Each row is a point on a landscape with many peaks, with its height.
A climber steps from a point to the highest of its 2 nearest points, and stops where none of them is higher. Distance is the straight distance between rows; heights are no part of it.
Z163: [128 140  82 151 117 168  98  69 138 144 142 143 175  92 161 137 103 164
  76 131 132 113 101 121  89 137 138]  h=55.3
Z310: [126 124 145 138 157 167 116 100 103 126 167  75 130 130 137 114 110 156
 180 163 135 136 117 106 125 178 136]  h=16.5
Z98: [103  76 130 155 154 130 125 127 109 196 174 176 108 131 129 126 146 130
 101 159 160 125 190 102 110 120 159]  h=29.5
Z90: [ 98 202 149 120 112 102 120 124 153 118  59  92 123 194 124 103 129 102
 151  99 151  78  73 141 106 150 118]  h=14.3
Z30: [116 166 121  95  87 126  87 138 116  79  91  99 104 132  83  91 110 114
 168  93 134 165 118 118 159 135  76]  h=5.3
Z686: [126  43 137 126 131 144 173  79 151 143 159 174 153 117 162  92 117  99
 149 109 105 125 108 153 151 130 105]  h=25.7
Z57: [155  98 127 129 160 118  77 116 133 119 124 142 154 124 161 121 127 131
 131 161 103 147 109 133 183 104 115]  h=52.0
Z470: [114 156 161 123 149 154  69 115 117 119  54 123 119 172 153 153 137 138
 177 157 151  85 112 140 103  99 153]  h=10.9
Z261: [ 94 127 121 156 153 173 116  89 101 172 168  61 131 135 157  90  91 153
 150 187 139 129 162 120 106 180 118]  h=17.8
Z173: [173 103 114 123 158 141  82 114 102 104 154 139 112 118 138 121 127 149
 123 185  94 187 130 115 183 137 130]  h=56.6
Z880: [157  73 135 137 136 137 154  92 107 116 190 131 107 114 122  84 130 112
 133 138  88 174 124 125 168 163 117]  h=14.1
Z353: [161  16 149 138 175 104 126 116 132 120 118 172 120 131 139 100 112 126
 170 173  81 158 168 157 168  78 140]  h=35.5
Z181: [124  85 148 114  98 106 124  95 149  97 106 156 115 164 105  74 113  75
 183  84 129 126  95 155 195 119  62]  h=3.7
Z479: [112 155 148 125 147 134 146 163 113 133 145  35 105 144 103 104 124 134
 157 144 132 147 178 120 117 161 124]  h=54.7
Z869: [104 112  95 133  81 153 105  63 118 110 148 168  96 147  84 117 118 146
 150 135 163 145 181  90  85 175 106]  h=46.6
Z165: [142  93 141 146 156 118 138 114 150 159 179 112 157 124 152 115 147 103
 123 132 107  83  61 140 164 154 149]  h=52.6
Z324: [ 83 108 123 129 110 169 110  80 127 129 123 145 116 137 113 100 101 159
 166 135 160 151 197 120  80 132 103]  h=43.8
Z951: [131 215 106 136 128 120 108 164 121 114  87 122 114 113 146 157 172 157
  66 116 127  88 100 104  80 125 156]  h=49.5
Z622: [100  81 135 144 116 139 197 120 124 183 204 128 130 122 132 131 148 112
 123 116 151 116 185 133  98 138 121]  h=24.0
Z431: [111 185 136 147 134 111 169 183 134 172 105 120 118 147 136 147 183  98
 100 106 142  82  88 124 100 108 157]  h=21.9
Z705: [162 131 125 124 136 154 104 127 116  85 117 135 143  98 127 193 131 191
 145 145 136 147 127 121 105 120 150]  h=54.1
Z651: [ 82 160 163 144 133 121 155 142 133 169 151 132 118 146 133 141 192  81
 114 123 155  55  72 114 113 152 126]  h=19.9
Z649: [157 100 131 122 133 163 100 109 116  65 124 113 133 118 133 123 103 152
 190 142 102 175 101 132 165 130  99]  h=59.4
Z914: [113 142 130 118 101 124 144 120 155 125 144 156 151 122 122 141 183 102
 143  95 140 117  59 121 150 140 113]  h=4.3
Z143: [132 127 176  95 109 143 130 104 146 125 130 146 132 148 131 175 192  95
 207  92 145  67  58 151 137 153 150]  h=2.6
Z714: [164 119  52 152 106 160  95  46 114 129 149 167 147 105 131 146  99 169
  82 140 142 128 107  99 115 181 134]  h=52.4
Z346: [114 176 112 148 113 139  82 121 115 131 105 164 124 122 142 183 189 144
  69 132 140  97  81 102  78 115 154]  h=54.6
Z60: [149  88 149 137 171  76 146 163 155 157 154 119 153 138 130 119 146  93
 118 128 103 100 100 148 176 111 145]  h=49.3
Z816: [112 208 131 124 118  77 117 145 150 122  84  51 128 176 128  81 115  95
 113 100 124 100  88 126 154 148  84]  h=15.6
Z393: [190  71  82 144  89 110 143 105 132  75 150 209 120 120 101 151 139 117
  77 106 107 190 113 113 162 113  96]  h=34.3
Z915: [165  95 109 120 108 145 127 105 138  83 126 132 142 102 121 108 109 121
 154  94 101 184 107 142 169 103  92]  h=62.7
Z174: [108 135  96 163 122 160 115  91 111 150 175  82 116 139 132 131 105 167
 108 174 160 123 196 115  69 181 132]  h=19.3
Z179: [100 193 124 115 119 122 126 142 142 110 108  45 140 136 120  83 101 118
 143 110 118 125 134 133 114 145  86]  h=16.8
Z832: [164 158 122 102 140 124 122 161 103 105 171  69 112 127 110 137 121 152
  73 156 110 173 164  95 165 156 119]  h=67.2
Z576: [148  88 100 136 104 109 159 125 133 123 172 166 126 115  94 120 137 116
  81 107 117 170 129 106 160 122  92]  h=36.2
Z166: [ 93 149  82 148  94 153  87  67 147 135 123 162 153 108 130 112  97 165
  88 127 155  95 155 136  53 141 110]  h=51.8
Z903: [162  61 171 127 159 117 117 111 150 126 112 119 143 164 129 123 103 130
 198 153 123 115 120 177 155 105 139]  h=43.3
Z229: [111 184 138 139 126 156 177 146 125 124 148  30 128 118 111 128 123 147
 160 121 129 111 152 137  56 164 142]  h=51.4
Z50: [146  26 118 147 142 110 173  98 130 138 170 195 130  96 155  91 123 101
 101 144  81 154 117 155 175 124 127]  h=27.9
Z275: [124 121 110 139 112 170 154  74 148 151 172 136 174  93 148 139 120 146
 114 104 123 106  77 127  98 140 140]  h=58.4
Z971: [ 76 156 159 126 117 180 136  92 139 165 100 162 148 136 138 146 108 123
 139 119 138  84 150 158  57  75 149]  h=42.5
Z975: [111 110 152 127 143 125 181 154 122 166 189  93 115 139 107 123 167  97
 153 120 137 129 165 113 123 161 139]  h=22.4
Z16: [116 180 109 114 101 112 116 136 134  97 141 118 123 128  89 126 179  99
 131  87 132 143  75  98 164 151 101]  h=5.2
Z333: [108 101  94 170 115 145 111  81 119 181 166 188 123 134 149 119 123 136
  75 158 158 132 153  94 113 148 125]  h=32.6
Z124: [125 214 135 147 113 149 181 166 128 150 104  64 120 111 123 137 126 147
 127 106 119  91 143 152  37 132 176]  h=49.0
Z845: [162 158 112 114 142  83 153 206 116 127 142  69 123 105 118 140 114 129
  60 138 105 176 170 114 150 123 131]  h=62.1
Z47: [ 62 105 167 134 116 179 123  83 131 175 128 195 132 145 140 131 144 107
 154 123 161  89 124 140  99 110 135]  h=38.4
Z722: [153 202 129 125 152 113 141 201 103 124  72  80  87 117 159 165 166 160
 107 131 118 103 117 116  99 117 182]  h=45.2
Z175: [135 148 119 127 125 122 148 149 130 135 152  98 131 114 106 154 143 147
 107 116 137 146 156 106 102 135 141]  h=67.0
Z302: [150  77 130 144 157 168 135  68  96 134 175 116 108 114 132 105 114 143
 173 165 112 160 108 117 155 198 154]  h=15.3
Z410: [144 202 124  89 149  98 132 214 101  93  83  89  78 112 142 161 138 149
  97 150 124 147 139 108 145 139 166]  h=42.6
Z405: [105 187 114 130 138  71 134 210 141 170  63 123 117 153 159 110 111  97
  80 132 127 120 157 129 128  88 124]  h=28.6
Z368: [145 110  63 136  96 157  92  66 107  97 141 164 122 136 112 127  82 172
 104 149 148 143 167  91 105 174 113]  h=49.7
Z285: [108 156 151 102  92 159 160 109 142 127 133 167 146 115 120 172 177 104
 164  73 137  96  87 145 109 122 146]  h=3.4
Z573: [142  67 165  93 111  85 161 140 121 107 153 149  79 144  82 105 173  66
 195  95 117 121 103 140 197 164 112]  h=2.5
Z342: [163 135  91 121 121 139  92 105 124  97 162 144 141 100 122 166 164 153
 103 131 127 158  84  89 138 150 144]  h=66.9
Z516: [ 81  90 163 136 158 100 122 146 131 172 112 152 109 181 123  87 137  89
 148 142 153 112 174 135 137 105 124]  h=36.5
Z204: [115 148 123 151 162 153 108 139  97 151 148  80 117 125 167 127 101 168
  86 192 141 120 195 110  96 134 129]  h=21.1
Z957: [175  41 142 132 152 110 117 121 112 106 134 154 108 125 124  68  99 105
 135 159  72 189 162 150 198  87 105]  h=32.9
Z638: [111 157 159 126 148 129  83 100 152 127  77  95 134 193 156 113 122 123
 149 136 146  79  76 131 119 135 116]  h=12.9
Z617: [167 171 131 118 140 101 160 208 125 138  88 107 134 107 147 191 154 130
 118 119 116 132 104 136 106  91 201]  h=41.5
Z415: [112 161  94 113  94 144  69  84 137  77 117 152 131 115 113 127 132 155
 132 111 129 148 106 112 124 153  95]  h=44.7
Z890: [108 132 159 121 142  93 195 172 158 176 115  95 150 163 127 113 116  75
 129  95 132  92 130 154 129 115 137]  h=19.0
Z555: [146 125 135 122 155  93 178 196 143 164 119 127 156 114 136 155 147 104
 104 112 115 123 108 138 139  80 162]  h=45.4
Z416: [173 137  87 118 122 128 129 123 118 105 177 103 129 117  95 156 128 162
  76 130 123 159 140  77 131 162 125]  h=72.1
Z400: [ 85 129 152 118 104  95 208 186 159 198 104 148 138 151 128 123 103  65
 148  93 140 112 163 161 106  85 146]  h=20.4
Z460: [177 137 107 129 131 153 125 121 137  56 129 100 188  69 145 159  89 198
 141 138  91 158  85 143 148 116 116]  h=71.3
Z183: [ 93 173 127 141 102 146 150 111 136 158 163 150 134 109 128 174 188 114
  87 109 153  74  61 112  83 148 143]  h=18.2
Z928: [ 90  90 164 119 125 126 209 146 137 200 160 163 139 131 133 134 132  82
 140 102 147 100 184 159 104  99 129]  h=22.2
Z562: [142 158  91 113  84 136  93  98 163  63  94 153 163  74 102 129 102 166
 107  84 110 142 109 142 111 125  95]  h=42.2
Z962: [108 205 134 104 132 143  94 151 100  80  92 102  95 110 115 140 140 169
 139 136 149 122 145 106  89 160 133]  h=7.4
Z635: [149 109  77 134  77 108 155 125 143 105 140 151 148  99  87 116  98 126
  70  76 121 160 161 123 127 104  87]  h=38.1
Z339: [105 153  87 118 113 124  75 101 132 109 104 168 131 118 130 125 113 159
  94 127 147 142 162 118 105 120 104]  h=48.0
Z73: [146  63 114 148 141 107 125 115 128 142 161 171 126 120 137  60 102  96
  84 143  80 174 144 136 192 103  93]  h=30.5
Z39: [134  61 143 138 138 168 150 104 127 167 143 173 151 115 139 162 122 145
 132 134 140 128 161 135  96  76 163]  h=43.0
Z280: [167 173 100  92 136 104 119 187 101  80 111 102  92 108 101 178 100 169
  73 143 134 150 188 102 126 157 152]  h=46.7
Z600: [106 167 148 153 151  70 149 200 137 179  72 145 121 169 147 131 157  89
  85 130 139  84 106 133 127  75 142]  h=24.8
Z696: [180 112  90 118 108 139 117 117 162  64 109 130 186  69 146 139  85 161
 122 102  80 175 101 156 160  69  87]  h=66.7
Z26: [ 73 155 139 138 137  86 134 188 129 180  80 135  99 166 134 102 131  87
 124 138 154 120 188 130 112 102 135]  h=32.3
Z254: [154  81 127 135 137 161 164  91 131 149 190 123 166  91 164 146 141 132
 140 116 108 105  54 139 145 153 157]  h=55.5
Z421: [164  61 151 111 129  61 119 144 113  97 145 156  65 152  62  90 173  78
 184 137  99 137 124 133 212 133 138]  h=2.0
Z412: [109 172 141 124 122 116 168 161 153 139  87  62 158 139 129 108  94 108
 145  98 110 105 119 150 104 112 132]  h=17.7
Z906: [117 200 128  99 118 119  90 150 108  77 105  98 105 135 103 129 156 132
 148 117 131 146 104 101 138 156 114]  h=6.3
Z545: [105 191 127 118 136 111 138 188 112 128  82  60  88 149 137 112 107 131
 145 132 134 132 188 132 104 146 135]  h=58.8
Z244: [129 118 138 112 102 131  78 100 122  87 116 115 109 153 105  57 105  98
 173 118 117 157 114 121 187 140  58]  h=4.5
Z943: [ 81 124 154 117 142 143 118 130 122 144 104 117 119 162 123 106 114 133
 179 129 155 130 182 130 108 121 125]  h=40.4
Z783: [132  70 142 130 133 109 126  83 174 136 133 179 160 143 156  98 121  87
 140 114 112 100  70 168 178 119  94]  h=23.9
Z750: [121 141 137 112 104  67 116 159 164 118  81 124 135 164 100 110 126  62
 151  86 139 129  69 144 189 116  92]  h=20.2
Z249: [137 143 117 137 137 138  76 124 114 128 135 152 115 127 137 164 186 141
 117 155 141 131 106  95 126 126 156]  h=61.2
Z958: [156 139  72 120  85 108 130 132 157  90 113 146 180  67 108 127  93 141
  68  74 104 162 105 137 140  92  88]  h=40.1
Z580: [110 127 152 156 168 138 115 157  92 181 144  95 103 142 151 136 153 129
  87 174 146 106 167 103  99 111 166]  h=23.6
Z998: [100 177 110 131 112 112 142 177 121 142 102 105  97 133 105 131 132 136
 109 125 146 136 202 125  72 129 146]  h=63.8
Z2: [100 100 156 157 143 126 164 166 105 200 179 135 113 129 120 157 172 113
  82 144 156 104 173 122  93 106 173]  h=26.5
Z241: [119 112 147 114 122  93 117 126 171 134  83 157 154 161 136 126 132  89
 150 106 135 111  88 161 169  93 111]  h=21.8
Z785: [156 109 129 133 126 168 105  98  92  57 130 145 145 106 132 161  86 205
 190 155 122 169 129 134 128 131 114]  h=58.3
Z671: [102 172 160 139 141 162 155 138 123 169  86  96 130 141 141 139 109 127
 135 126 129  80 147 143  56  91 169]  h=46.0
Z563: [123  81 152 141 167 162 113  99 135 150 133 131 154 133 154 128 109 142
 161 156 124 114 129 138 123 102 145]  h=46.8
Z454: [112  80 152 104  93 114 151 110 137 109 137 192 108 142 112 103 162  68
 176  90 126 115  82 148 178 153  73]  h=3.1
Z128: [181 138 105 111 141 136 120 155  96  66 126 111 126  98 108 202 102 197
  99 143 150 128 168 106 104 143 163]  h=50.3
Z648: [167  48 181 121 160  50 135 146 159 136 112 108 129 154 102 116  96 109
 174 126 119 118 137 184 177 106 146]  h=40.9
Z828: [188 125 110  98 151 123  95 158  97  94 163 125 111 109 139 156  98 173
  56 186  98 187 150 109 195 131 129]  h=61.7
Z75: [ 94 104 127 145 121 166 110  70 111 167 151 178 116 132 144 126 146 127
 131 138 157 126 110 107 118 150 136]  h=35.1
Z327: [156 177 121 107 117 140 109 151 145  44  69  87 183  76 152 145  66 174
 150 124  94 138  96 175 164 104  99]  h=76.8
Z401: [ 86 183 153 113 132 155  75 143  91 116  51 132  84 147 142 151 140 151
 157 149 161 102 149 119  75 126 155]  h=9.0
Z108: [140  20 147 147 168 144 137 100 120 160 149 195 115 124 157 115 118 136
 142 161 119 153 173 137 131  95 159]  h=39.2

For each start below, name the point where the climber stops.
Z750 | Z563
Z410 | Z327
Z914 | Z622
Z261 | Z416
Z573 | Z622
Z47 | Z416
Z651 | Z275
Z90 | Z622
Z576 | Z275
Z393 | Z275
